The views of a scene show one set of named points, each view turned or mirrored, and shifted as a whole, with a little noise and some points left out.

Scene 1
View 1
(192): [-10 -57  -5  -1  -1  -5  -3  65  -8 -40  31 -17  13 -48 -13 -23 -18 -24
   4  33 -36]
(160): [  5 -43  -6   2  -9  -2 -15  12   5   2  11   2  20  -4  -8   0 -28   5
   3   0 -16]
(270): [ 42 -27  -3  12  36  13  16  -1   8  -3  19  13   2   9 -37 -43  -3 -35
  -6  13 -24]
(199): [ 15 -44  -6   7  10   4 -12  -8 -35   2  35  -4   4  20 -11  -9 -46   3
   5  -8 -19]
(93): [ 10 -46  -1   7   7   5   0  24   7  -4  21   3   9 -17 -23 -14 -17 -13
   2  14 -18]
(173): [ -8 -49 -12   5   6   0 -13  35 -34 -22  39  -6  19   4  -2 -14 -48   0
  12  -2 -41]
(102): [ 20 -36  -1  -6 -18  -4 -30 -31  -5  21   2  -2  16  18  -6  14 -35  20
  -4 -13   4]
(195): [ 19 -23 -20  14   7   6 -18 -17 -15  18   5  24  33  66   1  -5 -51  21
   9 -46 -34]
(4): [  4 -46  -6  -2  -9  -4 -18  13 -11  -4  15  -7  16  -6  -6   0 -32   2
   2   4 -17]
(128): [ 12 -28  -4   7 -12   2  -6  13  65  20 -25  30  34  -1 -18   1   0   0
  -4  -5 -11]
(251): [ -3 -42 -10  10   6   2   9  71  31 -32   8  12  28 -35 -17 -33  -1 -32
   3  25 -48]
(200): [ -5 -38  -7  10  -8   2  -1  50  47  -4  -7  23  37 -20 -12  -9  -5  -9
   3   5 -33]
(46): [ 20 -26 -19   6   4   0 -11   8  -2  -6   1  13  35  33  -4 -21 -29  -2
   1 -17 -39]
(268): [ 21 -36  -7   8  13   6  -8  -8 -16   5  21   5  11  22 -16 -13 -34  -1
   3 -11 -21]
(30): [ 43 -15 -12  13  30  11  14   8  25  -6  -2  27  23  23 -27 -45   1 -34
  -4   1 -38]
(248): [ 10 -41  -5  -3 -10  -2  -7  28  22 -12   0   0  22 -25 -13 -13  -7 -14
  -5  20 -18]
(59): [ 48 -19 -14  13  37  11   7 -18 -13  -1  15  18   9  45 -23 -39 -21 -19
  -4 -10 -32]
(161): [ 22 -41  -4  -9 -17  -8 -34 -40 -19  22   7  -9  15  23  -2  18 -43  24
  -4 -13   8]
View 2
(4): [ -2  19  35   0   0 -13  -8   6  -7   9 -38  12  21  11 -27   0  15 -10
  12  23  11]
(59): [-42  22  -6  33 -15  -5 -17   9 -15   5  -6 -37   8  12   4  12 -16  16
  10  57  -2]
(195): [-22  53  22  20 -27 -39   7  11 -20  25   3 -49   9  12 -24 -19   2  31
 -15  37  27]
(248): [ 11 -10  23  13   6  11   8   3  10   6 -49  13  33   6   3  16  -1  -1
  23  18  -8]
(199): [-28  31  27  -3  -9 -18 -24  10 -23   9 -17  -2   7  16 -33   3  12  -1
   4  44  11]
(268): [-22  24  19   8 -14 -11 -14  12 -16   8 -18 -11  13  13 -22   2   5  10
  11  40  10]
(128): [ 32  -6  20  30 -18   8  34  14   9   6 -40 -15  44   2   7 -13   2  38
  28  -2  19]
(173): [-10  28  44 -18   6 -22 -12  -2 -12  24 -29  11  11  17 -34  25   7 -10
 -16  42 -12]
(192): [ 12  -9  42 -17  27   7 -10  -6  11  13 -63  44  27  13 -18  45   2 -28
   3  30 -35]
(200): [ 35 -10  32  10  -3   7  31   1  16  19 -48   4  40   5   2  16  -3  24
  10   7 -10]
(93): [  3  -4  24  -1  -3  10 -10  10  -5   4 -41  16  23  11 -13  20   7   3
  20  29  -9]
(161): [-19  41  29  14 -15 -29 -16  22 -22   0 -19  -9  18   9 -35 -39  32  -4
  25  14  57]
(46): [ -4  26  24  22   0 -22  11  -3   4  22 -25 -21  23   8  -7   4  -7   4
  -8  28   3]
(102): [-12  33  27  15 -16 -22  -8  20 -15   3 -22  -6  22   8 -29 -34  25   2
  26  11  48]
(251): [ 24 -20  28   4  17  14  16 -11  20  19 -58  18  34  10   9  47 -18   0
   2  25 -42]
View 3
(195): [ 45 -27  16  40 -20  75 -41  -2 -40   2 -10 -21 -14 -26   1  20 -31  25
  23  10  -8]
(251): [  5  10 -32 -40 -63  30  -2  -1   5 -15  11  41  11 -30   8 -28  28  11
 -19 -74   3]
(30): [ 21   7   0  22 -42  46   8   9  14 -33  -5  26 -12 -53  12  20  11  38
   2 -26  13]
(93): [ 11   7 -24 -13 -54  37 -29   6  -6  -3  -1  17   0 -42   4 -30  14  22
 -17 -14 -11]
(160): [ 15  -6 -14  -2 -45  36 -47  -5 -16  13 -10   3   1 -23   2 -19   2  22
 -13  -3 -20]
(248): [  2   8 -22 -12 -55  22 -23  -7   7  -1  -5  24   7 -29   9 -14  21  26
 -23 -27  -9]
(102): [ 18 -10  -2  25 -36  36 -65  -7 -16  20 -23 -17  -8 -25   4  -9  -9  36
 -13  41 -25]
(4): [ 21  -3 -16  -6 -44  36 -50  -5 -20  13 -11  -1  -8 -21   9 -32   1  20
 -16  -5 -14]
(270): [ 24  18 -14  10 -47  43   0  22  15 -32  -4  21 -20 -68  13 -11  16  40
  -7  -9   9]
(173): [ 41 -10 -19 -23 -40  56 -41   2 -41   7   2  -5 -18 -21   9 -46  -7   2
  -5 -35  -4]
(268): [ 35  -3  -7  11 -37  54 -35   9 -20  -3  -8  -6 -17 -43   7 -17  -6  27
   0   5  -6]
(200): [ -9  -6 -18 -12 -57  32 -20 -14  -2   3   5  32  32 -18  -4   6  14  20
 -12 -41 -18]
(128): [-19  -7  -4  21 -52  28 -27 -14  12   5  -5  24  37 -24 -10  33   9  37
 -10  -3 -28]
(192): [ 17   9 -39 -50 -60  26 -29  -4  -9   3   4  23  -7 -23  15 -61  24   5
 -32 -58  -2]
(59): [ 45   4   3  31 -30  59  -8  16  -3 -29 -10   2 -34 -59  15   4  -5  39
   7  -2  14]
(161): [ 27 -11  -1  29 -33  38 -73  -7 -22  27 -27 -28 -17 -25   9 -16 -14  35
 -13  49 -25]
(46): [ 33 -14   4  17 -32  52 -28  -8 -18  -3 -10   0 -13 -23  13  10 -10  22
   3 -18   3]
View 4
(270): [-18 -20 -21 -24  30  40 -31   1  -4  10  -8  30  15  30   0  -7   6 -10
   1 -23  -5]
(30): [-23 -16 -14 -33  15  30 -16  -3  14   5 -12  29  22  16  -1 -21 -18  -4
   5 -38   0]
(59): [  1 -10 -28 -19   6  35 -24  16   4  -2 -12  44  -1  26  -8 -15  -1  28
   8 -40   0]
(248): [-27 -21  18 -11  31  21  -9 -14   0  -6  27   6  19  10  -7  12  -4 -24
  -4   6  16]
(268): [  8 -13 -11 -12   7  21 -17  15   2 -16  15  23  -4  19 -13   2  -1  24
   5 -10  15]
(173): [ 19  -9 -14 -10  19  10  -7  29  15 -32  42  28 -11  -4 -16  20  21  10
   4  34  13]
(93): [-12 -21   0 -12  29  23 -22   0  -7 -10  26   8  12  20  -8  16   6 -14
  -3  15  12]
(251): [-35 -20   8 -34  45  12   1  -8  28  -9  31  15  31 -15   0   2  -2 -53
  -3  25   6]
(199): [ 22 -12 -17   1   8  22 -21  22 -10 -19  25  27 -17  25 -19  18  18  33
   1   5  14]
(160): [  1 -18  16   1  12  14 -12   1  -9 -20  37   3   1  18 -17  18  -5  11
  -3  12  24]
(192): [-18 -20   6 -10  54  20  -4   2  16 -21  48  18   9 -16  -7  31  34 -46
  -4  47   9]
(161): [ 21 -10  22  30 -14  22 -18   3 -34 -22  31   5 -21  41 -26  26   1  60
  -2 -14  37]
(4): [  2 -15  13   6  16  16  -9   6  -5 -22  39  10  -4  12 -18  24   9  11
  -4  13  23]
(102): [ 14 -13  23  21  -9  20 -18  -1 -29 -19  31   1 -11  38 -23  21 -10  47
  -2 -14  36]
(195): [ 32  -5 -10 -12 -30   5  -8  29   6 -27  13  20 -13  25 -23 -12 -29  66
  10 -23  24]
View 5
(160): [ -5   3   2 -12  -6 -26   5   2  -3  -5   1  36  16  13  10   2  -3  -2
  16 -10   2]
(199): [-22   8 -35  -6   7 -38  -6  -4   6 -14  15  60  20  19  -1 -22 -16   4
  33  -7 -11]
(128): [  4  26  14 -18  -7 -14  37  -2  -7   8   6 -18  16  10  21  24  20  -3
  -2  10  26]
(102): [-15  29 -21   8  14 -40   8 -16   2  19  -9  45   0  35  20  -2   8   4
  20  18   1]
(173): [-12 -16  -8 -16  -6 -28 -16  13   2 -32  18  55  26  -8  -8 -28 -18   7
  30 -33 -16]
(93): [ -8   4  -2 -28 -20 -15   5  -5   0 -12  17  29  34  16  -5   7 -26 -13
  12 -15   7]
(200): [  7   1  30 -30 -22  -6  22  10 -10 -14  15 -10  31  -7   4  13   1  -5
  -1 -19  18]
(195): [-21  28 -41   8  38 -43  13   6   2 -14  21  29   2   1  14 -41  33  34
  35  13  -5]
(46): [-12  20  -4  -7  12 -21   5  -2   0  -8  27  18  13  -2  -7 -30  10  18
  26  -2   2]
(248): [  0   9  26 -28 -24  -5   7  -9  -5  -2  17  13  32  10 -11  11 -18 -13
   6 -15  14]
(59): [-27  45 -39 -17  15 -16   9 -25   6  -6  55  23  29  20 -27 -37 -11  15
  30  12   9]
(270): [-22  36 -24 -34 -11  -2  15 -27   4  -5  55  16  43  27 -30  -8 -33  -8
  15   4  18]
(161): [-16  21 -22  16  18 -49   0 -13   4  18 -20  61  -6  35  26  -7  10   5
  27  16  -9]
(30): [-15  41  -9 -29  -1   0  22 -23   0  -5  61  -8  37   9 -30 -20  -9   4
  15   8  23]
(4): [ -6  -2   3  -9  -6 -28  -5  -1  -1  -6   0  48  17  12   4  -5 -10  -4
  20 -15  -4]

In a view up to two points have been moved. Name them for each view, in the order of its rows, or write none.
view 1 -> (248)
view 2 -> (46)
view 3 -> (251)
view 4 -> (268)
view 5 -> (102)
